Each row is a point on a landscape with many valleys, with its height.
A ball rolls from a point to the lowest of its 2 nearest points, and stops where none of them is lower. Distance is the straight distance between rows; heights are no part of it.
par height 212: [154 155 106 127 164 175 140 193 138 136 150 120 140 116  90 118  91 121
 102 115]
lal height 146: [126 124 127 174 121 158 131 160 125 128 147 135 131 112  76 148  41 125
 140 160]
Div height 553: [110 141 173 141  87  65 152 165  91 128 135 108 114 103 106 138 162 147
 124 142]
Zatan height 462: [125  91  74 121 148 137 170 113 111 118 124 176 170 123  82 146 105 145
  73  93]
Bapu height 273: [151 102  91 133 141 145 121  75 101 125  73 170 179 107 127 140  63 135
 155 167]
satu height 649: [ 84  90 123 149 168 156 133 102 128 110  73 151 128 108 107 116 109 137
 132 181]
Lok height 421: [ 96  57  96 132 217 169 144 111 114 128 121 114 144  99 126 145  79 106
 116 107]
mudi height 311: [133  98 102 100 122 152 104 162 132 151 100 138 145 134 142 114 153 170
 145 146]
zepan height 534: [118 100  57 143 145 156 185 118 131 159  66 156 149 156 113  95 108 120
 103 123]
lev height 428: [145 114 167 167 147  80 113 100  97  77 145 142 101  96 125 176 141 124
 112 132]
podob height 495: [137 140  44 142 178 193 130  99 145 129 110 162 163 134 123  96 127 105
 103 104]
vamaz height 182: [153 114 140 164  89 146 103 103  76 116 155 137 135 122 153 138 188  81
 126 219]
gerem height 621: [141 138 110 179 123 161 130  95 127 187 122 139 137  94 125  80  68 137
 122 166]
tizo height 251: [178 152 135 108 177 187 102 135 154 136 158 107 135 103  81  87 109 123
 109 116]
sar height 461: [100 155  80 140  71 145 153 125 132  97 116 167 131 145 106  93  99 115
  85 151]
tusa height 314: [102  96 128 104 169 209 119 150 129 133 122 124 171 113 162 138 107 100
 150 143]
Solof height 523: [114 166 142 107 146  45 102 153  59 138 221 124 117 151 129 111 188 111
 139 105]
nitu height 455: [149 157 142 140 161 158 163 182 133 130 100 168 164 170  94 163 128 130
 134 112]
tupe height 620: [141 140 134 197 117 129 122 120 142 130 124 162 111 161 122 121 154 144
 129 167]
Zazoz height 277: [135 117 123 132 175 177  96  71 137 174 149 154 166  85 124 113  69 127
 135 140]
tikof height 423: [111 128 118 135 142 148 124 124 168 117 116 113 109 194 141 125 180 101
 132  64]
vudal height 528: [109  91 163 159 132 113 159 159  95 164 107 120 118  77 136 146 120 147
 130 169]
Nobef height 531: [168 150 163  83 171 126 130 130 166 150 121  80 122 111  66  99  89 162
 143  81]
Vod height 339: [145 130  93 132 152 167 121 114 154 144 104 102 122  88 174  70 141 117
 129  93]
nubo height 365: [166 181 132 126 161  88 115 118 124  92 161 116 107 133 135 115 120 117
 117  60]
godaz height 346: [116 120  92  96 108 118 184 106 146 107  81 111 116 140 111  88 119 142
  90  99]
tiso height 189: [110  98 114 119 117  63 110 135 103 107 102 118 109 135 132 148 197 138
 169  91]
bupu height 619: [121 120 101  73 137 144 176 129 161 135  93 114 118 133  34  96 102 155
 110 120]
zor height 284: [175 134 159 119 178 192 122 118 147 144 121 102 118 128 129  79 121 113
  94 122]
kobuk height 452: [145  99 144 113 119 140 109 111 149 182 178 104 120  92 179 136  99 136
 129  84]
Rima height 501: [ 66 113 146 116 130 123 141 142 150 129 123 154 147  91 112 129 134 175
 119 147]
gimep height 198: [119 120 117 132 153 171 129  74 137 172 112 107 188 133 159  85  48 120
 126 190]
Teka height 472: [ 73  98 119 148 102 155 146 135 115 183 105 128 148 164 182 152 140  83
 152 160]
zasuv height 537: [ 95 154  54 114  90 158 134 132 163 130 155 120 128 119 149  90 127 118
 104  97]
midir height 362: [111  68  98 120 144 140 122 127 130 162 111 142 150  64 131 128 102 164
 139 120]
Tel height 637: [115 142 123 197 159 178 133 103 126 122 140 158 128 169 128 100  88  87
  96 169]
zuton height 518: [119 144  26 133 125 182 139 140 160 134 127 154 134 144 155 117 142  99
 112  78]
Zined height 516: [ 93  95  72 141 134 136 174 123 140 147  68 147 114 155 139 100 169 150
  85 118]
dudus height 479: [ 94 145 162 146  72 140 123 124 160 118 163 153 124 142 128 130 135 110
 118 160]
sifav height 447: [ 94 120  90 177 144 189 125  94 160 126 128  99 103 141 148 104  90  64
 129 145]
mil height 513: [138 169 115 102 154 120 142 150 174 151 111  92 124  87  95  98  83 158
 154  67]
Nafem height 252: [164 139 188 120 101 111 103 111 170 126 141 116 107 140 141 123 208 152
 113 195]
pev height 565: [102 174 127  65 151  23 136 121  59 131 122 111 110 134 145  99 155 141
 162 112]
Keb height 307: [128 138 116 127  95  74 154 137  79 115 110  78  84 147 117 104 151 122
 121 106]
Mafav height 441: [131 145 153 109  69 149 130 123 141 132 140 152 155 112 135 128  68 139
 129 181]
kov height 572: [ 95 154 123  69 133   4 100 134  65 113 141 139  78 122 132 106 147 142
 178 145]
suze height 253: [141 122 144  98 114 158 164 141 140 111 113  88 115 121 105 144  67 105
 134 105]
pako height 584: [123 114 186  87 165 176 142  97 163 117 124 121 152 109  84 139  81 122
 103 119]
Giri height 272: [126  89 136  88 161 164 126 190 110 145 108 133 173  99 144 148 130 144
 146 127]
kadu height 297: [150 143  80 127 124  97 131 166 101 126 170 101 113 176 121 144 114 112
 130  72]
Radu height 458: [114 113 132 108  41 127 111 123 117  99 131 135 128 120 132 141  88 146
 122 196]
sil height 434: [112 123  60 115 160 121 114 164 149 103 154 128 116 128 131 154 119 129
 129  48]
Rifal height 592: [149 168 155 106  94  59  91  92 133 109 135 131 104 131 148 111 174 147
 133 137]
libog height 604: [157 165 164  99 119  91  92 112 164  81 124 135 103 151 119  94 145 175
 128 173]
Zis height 669: [ 86 136 132 118 127 123 150 161 117  51  94 141 119 132 117 143 163 101
 134 128]
pemal height 564: [104 155 167 132 125  35 144 134 116 140 142 127 101 133 118 113 160 180
 122 108]
Vur height 370: [151 138 139 105 132 152 100 109 150 107  97 109 113 123 165  81 170 142
 136 117]
gimiz height 573: [112 115 110 112 117 150 168 122 127 150 120  99 143 143 166  90 183  92
  54 119]
Gilif height 443: [119 120 151 135 136 109 113 124 133  94 130 110  87 190 119 134 180 120
 130 107]
bonop height 654: [ 97 132 169  86 172  98 106 130 123  75 140 139 131 133 138 146 187 127
 130  83]
Ziro height 348: [169 101 210  99 164 152 116  90 177 146 103 107 119 126 117 129 114 149
 139 172]
vaso height 432: [ 73 128  96 167 156 179 111 114 152 122 117 133 130 110 176 104 119  83
 140 137]
vuvu height 532: [ 85 112 150 127 169 155 183 147 137 152 115 122 160 100 136 121 107 115
 100 153]
bav height 248: [153 146 120 111  83 121  75 142 124 106 188 101 122 143 145 139 189  82
 175 126]
dak height 173: [119 100 123  97  66 145 126 164  80 147 144 115 162 121 139 130 221  88
 161 154]
Meko height 196: [143  78 118 153 133 165 127 176  82 175 139 105 132 133 140 166  86 127
 157 165]
nekot height 689: [101 203  84  80  90  87 117 180 137  82 130 146 126 153 115  98 127 122
 161 108]
Zub height 218: [ 85  88 132 120 125 116 133 162 137 127  97 101  93 133 130 131 176 136
 159 109]
koner height 581: [137 183 154  99 123  25  97 113  94  82 143 147  96 127 126 141 162 137
 172 156]
fevet height 415: [123  72 168 141 113 119  92  97  97  87 163 119 120 124 142 169 143 110
  99 133]
mapab height 210: [158 146 136 135 131 101 167 141 104 112 103  96 118 100 109 157  62 126
 145  75]
ruz height 305: [127 113 127 124 151 136 112 181  99  91 145  92 117 127 135 186 134  98
 148  72]
Kup height 483: [190 137 140 100 119 102 123 152 123 154 142  77 102 130 123  98 102 172
 127 112]
Vese height 478: [106 119 115 102 172 152 122 148 160  97 121 111 121  78  77 120 103 129
 135  88]
Luf height 643: [119 144 178  86 190  77 103 120 125  96 135 135 115 177 115 114 165 156
 128  93]
ges height 679: [104 169  99 108 114  96 113 158 122  34 109 141 117 117 114 105 134 119
 140 123]
kuzo height 512: [ 62  87  64 149 150 169 161 155 131 170  83 134 155 136 151 141 102 109
 145 144]
zoz height 493: [ 81 131  94 155 125 112 192 138 148 125 116 140 115 110  89 122 121 142
  73 102]
keva height 632: [131 121 105 102 147 135 133 151 144 120  90 146 123 136  56  89 128 171
 133 117]
mav height 570: [180 138  67 156 140 158 153 126 144 171 101 151 136 139 126 121  95 135
 137  82]
fevov height 382: [201 168 168 111 132 135 118 127 168 111  91 120 119 129  98 152  87 156
 171 184]
pibe height 642: [ 97  99 118 175 121 159  99 117 169 169 152 129 108 148 151 146  94 115
 164 118]
rupo height 726: [113 198 141  93 110  37 151 120  94 105 126 162 153 151 123 141 130 138
 147 108]
Panu height 541: [123 136 164 162  84  98 173 166  72 158 130 127 140  86 134 149 141 132
 115 158]
Nos height 291: [143 143  85 155  67  76 145 139 114 153 142  83  81 134 121  88 143 134
 108 112]
Debop height 412: [ 72 119 133 143 143 165 102 108 167 125 128 147 131  72 178 131 155  93
 131 123]
mubo height 504: [ 64 116  67 148 125 126 181 105 149 127 105 151  92 150 115 109 143 123
  63 109]
Mimo height 505: [128 156 159 112  97  87 120 166  89  89 185 159 145 158  90 141 187 149
 119 162]
Zil height 278: [173 118 122 135 147 130  97 104 142 125 123 121 113  93 106  85 116 170
 115 148]
bur height 176: [148 123 121 168 105  80 142 144 107 125  89 109 105  95 124 149 102 157
 163 109]
Zibek height 469: [136  92 119 193 131 152  79 120  95 120 147  80  83 114 170 121 116  89
 153 165]
dobi height 494: [ 75 104  76 137 120 165 161 138 106 183 102 106 180 166 182 125  95  92
 138 168]
mikas height 474: [117 113 118 167  75  68 105 129 102 140 197 130 111 137  96 119 221 120
 157 131]
Mezo height 413: [181 162 163  70  95 136 141 130 151 122 112 111 150 116 102 124  64 149
 128 169]
gisu height 477: [116 131 111 118 161 109 169 123 125  98 129 168 135 108  72 135 101 148
  99  83]
robuk height 395: [115 118 111 151 149 134 130 125 145 141 100 165 133 184 139 134 202 127
 141  81]
las height 257: [161 124 174 108 118 124  83 183 107 139 193  84 114 125 144 155 142 137
 137 136]
vir height 400: [199 149 169 131 160 148 147  89 154 150 107 186 150 153 117 147 126 163
 115 158]
vadi height 338: [122  85 119  86 113 141  97 115 148 148 117 148 149  96 161 130 121 163
 136 153]
Mirat height 514: [129 162 138  99 143  63 110 144  66 109 193 152 130 183 110 109 194 137
 121 140]
Defef height 355: [162 129 108 145  93  95 125 114 115 155 152 164 138 149 142 153 134 148
 143  81]
Mabi height 390: [149 139 180  93 131 138 143 100 121 143 134 141 174 101 166 141 138 137
  91 116]
Nibof height 259: [129 177 101 158 120 135 172 129 116  86 117 115 111 108 124 127 109  77
  91 108]
Tifu height 459: [114 106 138 170 138 174 119 123 122 129 148  70  88 133 160 106  96  69
 114 143]
fozak height 498: [159 151 128 122 126 131 158 165 116 139 130  70 111  99 121  79  93 130
  93 124]
sepuf height 167: [120 128 140 104  77 114 107  79 154 131 134 168 150  94 183 134 179 141
 138 144]
Foza height 628: [130 141 121 215 108 129 149 133 138 134 119 163 102 168  98 127 101 114
 110 149]
dedi height 510: [148 149 150 162 121 146 141 187  95 124 133  84 102 101 133 123 133 105
 109 133]
Tutak height 635: [131 122 179 103  96  70 122  69 156  83 106 144 112 137 141 166 145 151
 162 166]
keli height 289: [124 149 163 176 167 174 123 129 149 164 159 142 146  69 172 132  85  98
 149 158]
rar height 624: [128 108 154 123 122 101 106  89 160  69  77 130  96 144 135 146 168 138
 166 140]
pivas height 211: [189 130 161 132  96 103 103 159 134 133 146  90 112  64 132 127 104 167
 151 164]
sof height 318: [147  94 174 128 192 176 128 106 149 159  99 105 136 123 136  93 137 126
 119 178]
Kikog height 611: [125 117 140 158 153 147 112 114 122  98 116 168 116 152 114 115 190 121
  86 166]
mumu height 240: [130  84  95 169 173 148 102 104  71 160 150 155 157 107 150 132  94 135
 111 166]
Fitel height 554: [103 132  76 112 124 142 167 136 170 158 154  94 122 129 144  83 163 122
  54  96]
tegi height 457: [110 127 121 175 155 139 117 114 114 135 162 195 152 111 140 135 135 131
  70 128]
mase height 168: [175 115 117 148 118 128 166 129  61 113 126 108 123 151 130 167 118  97
  93 103]
Lugon height 354: [161 155 154 112 147 106 130 142 132 126 109  67 102 194 126  82 150 136
 125  99]
fudet height 738: [142 184 180  99  96  65 148  93 119 125 131 140 136 175 128 165 123 139
 153 119]
Bibog height 242: [124  94  86 133 105 151 142 140 120 158 151  71  99 143 157 157 115  81
 128  96]
mumol height 214: [120 133 105  96  49 153 110 151 113 118 159 106 139 147 138 120 206  73
 175 127]
sovar height 427: [135 131 152 123  98 111 128 106 120 162 153 112 143  98 171 138 155 128
 116  91]
Siz height 221: [108 116 161  83  96  72 122 128 101  89 119 107 123 125 136 150 175 130
 156 123]
serun height 258: [140 170 133 151 115 114 102 108 132  83 127 195 140 101 149 126 175 143
 126 157]
let height 465: [103 121 149 121 117  76  84 136 122 126 178 122 106 140 109 100 221 149
 130 139]
gugud height 463: [104 120 156 128  93 162 126 131 118 151 165 153 145 154 139 153 106 116
 115 179]
gubu height 402: [ 98  59 172 131 152 136  94 101 118  98 140 131 132  93 167 139 142 129
 111 164]
zep height 613: [134 120 133  90 117 128  91 100 159  57  99 145 100 144 111 102 138 167
 132 154]
tas height 342: [183 179 118 141 146  95 109 119 125 122 141 144 123 137 146  96 144 155
 116 104]
Vadov height 440: [144  77  93 111 181 163 132 125 118 116 126 136 148 111  92 161  96 114
 108  85]
Ligut height 256: [135 105 100 177 205 169  87  77 121 174 160 153 164 124 113 113  67 133
 122 171]
raged height 373: [165 115 185 131 189 140 128  78 176 141 111 147 123 148  98 159 118 156
 140 147]
Vokam height 243: [157 131 126 108 154 196 130  87 130 184 103 114 181 108 125 101  73 102
 149 158]
fize height 629: [160 149 132 192 141 170 114  87 128 160 145 149 122 141 140  96  91 122
 108 190]
tazat height 401: [103 162 130 120 107  94 131 119 149 113 167 145 131 137 126 147 105 128
 125  56]
Zad height 381: [146 160  96 136  79  86 125 101 133 141 168 141 129 120 135 162  80 116
 146  50]
Kozi height 497: [130 113 149 157 133 145 140 162 102 122 122  69  95 115 163 132 182  74
 133 114]
Tibud height 378: [188 143 179 122 123  95 102 125 160  97 129  97  80 163 124 189 126 135
 181 135]
Leg height 323: [114 142  99  98 120  57 173 111 102  96 104  96  89 137 124  91 121 143
  90  81]
Sib height 448: [111 121  77 136 124 108 126 159 113 113 128 120 118  96 141 121 132 129
 117  73]
beli height 288: [132 116 114 103 116 155 146 161 111  84 139  91 135 134 124 170  79  90
 130  73]
Dimut height 261: [126 117 141 143 123 117 108 120 126  81 129 106  87  91 112 103 107 149
 106 131]
Veta height 306: [147  89 127 103 148 147 118  73 151 150  63 161 153 111 112 143 104 163
 163 175]
firam height 566: [ 99 132 157  92 151 150 172 121 179 126 163 120 137 111  90 138  79 127
  58  87]
Fakor height 467: [164 118 114 114 116 133  92 130 129 152 178  88 106 110 155  95 106 159
 122  94]
Gilar height 126: [106 104 120 145 100 146 123 152  90 117 134 144 156 120 161 164 195  77
 163 158]
povor height 454: [ 97 135 139 153 144 103  99 144 134 119 167 127 103 163 120 114 227 118
 132  99]
peler height 276: [147 139 104 109  80 128  95 154 110  94 193  95 109 180 118 147 147  97
 120  96]
Vima height 201: [145 120 134 181  91 137 154 104  86 124 109  97  99 158 129 147 104  91
 104 157]
zakoz height 388: [136 152 134 147 139 125 119 123 147 103 158 154 125 109 121 148 126 114
 104  81]
Pibo height 220: [151  70  93 129 145 161  95 166  71 156 124 146 169 110 156 143  84 149
 134 175]
Ditip height 389: [120 115 109 144 194 179  72 118 163 130 115 163 156  95 139 114 119 113
 175 153]
zagu height 335: [112  92 124 135 155 149 115  82 171 131  70 163 134 147 119 157 117 138
 188 163]
Lozi height 422: [154  92 162 136 109 126 102 120 139 175 138 133 126 170 144 210 140 127
 180 148]
vul height 549: [144 166 147  82 165 136 158 134 167 116 142 110 131 121  67 107  84 135
  93  83]
semar height 403: [111  54 110 128 160 135 139  82 101 121 102 116 120  93 149 138 116 123
  99  97]
tebal height 419: [105 167  73 115 140 101 119 145 156  95 172 117 111 126  97 122 101 125
 114  58]
totu height 481: [153 138 131 128  73 116 114 136 148 119 116 140 104 124  75 122  65 170
 141 166]
Konav height 384: [159 166 170  62 142 104 138 126 162 128  93  81 115 161 141  77 131 161
 148  97]
Tema height 229: [141 144 134 176 122 130 185 119 106 123 129 121 106 127 127 115  93 102
  64 127]
boroz height 424: [140 135 155  60 144 143 151 111 158 153  66 114 150 156 145 101 146 149
 127  95]
mola height 707: [101 173  83 117  67  40 122 138  81 119 128 134 121 139 112 139 135 122
 181  96]
fal height 602: [115 103 140  89 151 179 145  98 162 136 100 128 158 131  51 108 108 134
  98 136]
Tep height 753: [110 165 186 103 113 102 160 132 159 146 116 148 144 147 131 156 136 158
 143 130]
Rok height 244: [107  99 148 136 127 105 105 181 137 118 123  96  87  97 112 119 123 163
 139 129]
gede height 433: [ 72 110 146 151 118 122  91 123 179 137 134 153 118  78 165 155 155 123
 162 105]
rozus height 603: [117 132 105 174 127 161 173 142 144 202 151 138 143 142 123 116  94 132
  97 132]
gimi height 535: [123 149 146  69 133  65 119 151  80 128 183  99 140 131 146 126 190 119
 144 104]
nubi height 641: [ 95  96  97 124 132 141 130 129 147 108  72 149 124 108  74  95 107 158
 127 152]
bet height 216: [143 134 164 127  99  98 106  80 166 153 125 143 119 117 179 137 216 138
 147 178]
bil height 319: [110 112 142 143 162 172 105 109 121 155 136 133 161 120 168 159  90  93
 149 158]
Ruvi height 316: [133 128  94  95 115  80 116 188 101 157 161  97  99 191 101 140 121 168
 139  65]
ziz height 446: [111  77 128 124 107 156 123 115 124 161 112 146 151 165 169 184 116 120
 182 164]
tever height 399: [169 101 164 118  99  89 103 132 118 133 130 113 110 157 128 179 148 156
 156 126]
Fumi height 380: [130 118 149  99 106 129 183 120 144 150  65 110 137 128 128  99 124 147
 115 111]
piput height 414: [ 97 138 127 118  69 135 174 133 114 141 131 123 155 107 153 133 138  88
 113 136]
dad height 480: [ 94 104 168  99 139 137 133 133 188 146  90 135 134  89 110 125 120 156
 159 116]
levar height 364: [124 124 105 143 155 169  92 125 177  97  85 176 135 117 113 148 124 126
 213 128]
veti height 536: [ 98 123 124 136 147 172 170 146 152 167  90 145 148 126 123 143 109 118
 146 128]
Lakan height 332: [142 141 107 130 107  63 131 144  96 175 153 145 117 184 104 144 130 172
 134  74]
Dimad height 377: [132 157 129 141  70 158 131 117 131 132 121 138 140 142 171 158 123  77
 140 136]
pafuz height 356: [194 144 187 133 152 134 124 145 167 122 122  96 104 154 121 143 118 133
 166 147]
kamo height 334: [144 151 138 143 107 141 152  94  98 108 101 140 160 131 178 172 132  69
 109 110]
tav height 471: [147 121 132 154  41  99 115 117 117 125 131 128 107 108 113 146  65 163
 138 184]
Satak height 280: [160  98 143 115 135 147  98 186  95 128 178 106 138 137 134 197 146 119
 142 106]
mebu height 260: [128 127 130  56  79 112 129 139 103  82 114 121 154 134 142 148 149 111
 147 127]
damo height 219: [127 158 129 128  81 142 114  73 141  91  97 186 146 102 168 133 153 108
 144 155]
dubo height 234: [199 128 178 107 142 125  89 176 120 118 154  89 104  95 130 137 134 166
 134 164]
sefet height 456: [ 93 141 131 125 133 120 127 139 179 114 111 136 113  94 123 128 126 137
 164  90]
gupiz height 699: [138 194  81 108  77  73 101 153 117  94 132 148 103 181 115 121 114 145
 191 107]
bopud height 588: [149 154  76 165 117 136 134 155 149 186 146 154 129 148 120 128 124 151
 100  86]
guka height 172: [104  91 119 164 153 164 114 156 105 149 140 106 160 110 128 146  37 124
 146 190]
fev height 622: [124 146 153  54 133 113 103 129 135  86 149  95 121 149 134 133 118 133
 138 101]
Pezoz height 442: [157 115 129 184 132 128 107  94  89 103 143 174 139 112 146 165 148 119
 104 130]
lun height 239: [122 117 100 140 131 156 157  75 108 159  92 168 180 127 152 116  74 121
 111 177]
nepem height 444: [104 145 102 124  68 140 175 105 122 109 113 133 136 147 126 125 133  84
  83 158]
mal height 236: [141 133 170 152 131 156 106 152 155 143 138  87 110  58 129 120  86 146
 146 158]
Loto height 301: [185 185 200  95 145  81 105 146 138 121 154 111 110 167 121 153 159 143
 138 172]
Bevit height 315: [158 116  92 151 179 191 114 130 131 172 115  93 121 118 146  74 115 110
 117 124]
sebe height 482: [157 110 144 175 123 136 106 127 108 134 101  95 103 107 170 126 160 105
 153 138]
befum height 158: [126 111 117 154 116 155 106 156  83 115 120 133 144 135 166 143 176  97
 152 218]
des height 279: [161 145 202 111 135  81 127 139 161 123 120 113  98 171 123 141 193 167
 139 184]
davig height 574: [110 158 157 142 140  86 128 123 152 141 147 164 120 111 102 114 152 182
 117  95]
vetuv height 496: [133 152  84  93 183 119 145 163 154 122 108  78 110  78  56 105 102 134
 133  66]
selev height 515: [ 86 105 155 123 152 137 152 163 122 121 127 125 132  71 113 151 109 136
 115 140]
nofez height 270: [136 108  88 161  74 143 147 131 136 179 130  95  94 151 134 104 120 123
 120 114]
Ren height 262: [126 136 165 153 148 165 120 131 151 170 154 111 139  47 140 108  89 126
 103 138]
Gizev height 460: [110  93  62 135 124  91 127 146 102 141 157 103 100 123 140 142 179 121
 108  54]
tagid height 645: [ 80 144  95 184 147 177 119 119 143 161 153 153 150 154 141 112  72 105
 125 191]
Dised height 205: [165  98 111 131 106 124 137 124  75 143 120 106 127 130 162 169 108  98
 144  93]
tet height 636: [108 109 119 207 106 133 128 120 162 186 128 147  98 163 123 126  82 132
 154 140]
lumu height 470: [114  82  94 150  89  69 110 137  90 158 172 103 107 124 125 126 201 115
 129  97]
zokos height 653: [ 54 139  96 173 177 168 153 119 139 156 127 122 190 153 120 111  64 107
 127 197]
Kosel height 601: [112 125 148 132 102 151 126 130  89 100 143 135 131 152 124 121 219  88
  89 166]
Fub height 287: [130 149 111 111 112 114  85 139 126 104 153 199 176 131 142 140 188 161
 135 150]
Vorov height 363: [115 110 112 157 147 159 121  87 161 150  92 180 135 170 141 124 146 117
 151 135]
Mol height 590: [134 122 112 133 126 148 151 133  79 123 132 110 136 148 143 109 199 108
  72 128]
sinav height 426: [156 157 179 134 143 155 142 141 149 133 126 177 153 178 110 152 158 147
 117 156]
fufem height 658: [ 88  97 123 149 153 161 146 120 111  77  76 145 133 133 129 127 135 105
 113 144]
pez height 634: [144 158 161  70 192  90 107 134 129  75 125 106 112 151 110  95 121 147
 154  97]
tudo height 715: [123 177 111 131  75  17 163 116  69 128 129 142 134 129 108 138 164 130
 159 116]
Sep height 329: [181 172 193 118 152 112 111 139 149 114 137  68  93 167 146 103 164 134
 149 136]
Ses height 177: [117 128 117 148 158 170 152 176 138 120 174 111 127 109  81 169  53  98
  96 120]
zin height 304: [120 119 128  63 108 164 122 136 128  87 117 138 161 140 122 139  97 109
 147 124]
nifi height 385: [ 93  73 138 118 167 138 107 101 120 117 123 140 146  59 154 131 127 134
 111 104]
guk height 550: [105 169 131  93 148  49 157 145  81 109 137 108 139 116 132 119 201 128
 134  99]
tafa height 290: [111 151 143 166 100 126 144 110  99  75 127 146 139  99 128 145 140  78
 100 133]
seno height 605: [ 97 131 175  59 164 135 142 125 155  87 136 107 148 125 109 145 110 121
 119  76]
lelef height 295: [178  90 114 141 142 127 101  80 105 148 125 135 125 137 116 107  85 161
 102 124]
Bofe height 343: [141 127 132  75 129 164 134 141 135 122 140 144 172 136 128 145 113 124
  93 110]
gare height 552: [155 114  77 165 149 158 155 127 118 175  82 181 154 161 112 127 108 139
 126 130]
Fiva height 647: [122 119 205 120  93  93 124 127 179 116 100 123  94 120 127 159 116 159
 166 183]
pagod height 317: [185 132  94 128 135 106 135 110 103 129 108 143 125 161 111  98 130 159
  83  99]
Bidit height 614: [100 139  97 188 129 147 147 128 138 180 153 148 145  96 110  96  61 133
  80 163]
fis height 492: [ 92 154 153 118  58 112 127 159 122 109 158 150 139 135  98 143 161 127
 126 166]
vilet height 473: [141 129  75 150 141 171 132 123 111 129 141 171 159 134 131 110 127 109
  77 120]
ziret height 589: [101 149 120 136 106  90 148 101 140 152 112 191 144 133 123 113 166 178
  90 109]

Where does a ball stop that starts at each point below?
tazat => Gilar
fozak => tiso
Fiva => Mafav
Foza => nifi
mikas => gimep
tagid => nifi
nitu => lal
Tep => lal

Call two points neighbours if one is among the 2 nearest of the other. Go from one point of each pair to the other, from neighbour to neighbour, staying as low as possible. Name the highest point that can't be avoided.
Giri and tiso => bil
pivas and Gilar => tazat
pafuz and mase => boroz
pivas and bur => ruz
lal and gimep => Zazoz
tiso and bur => Rok
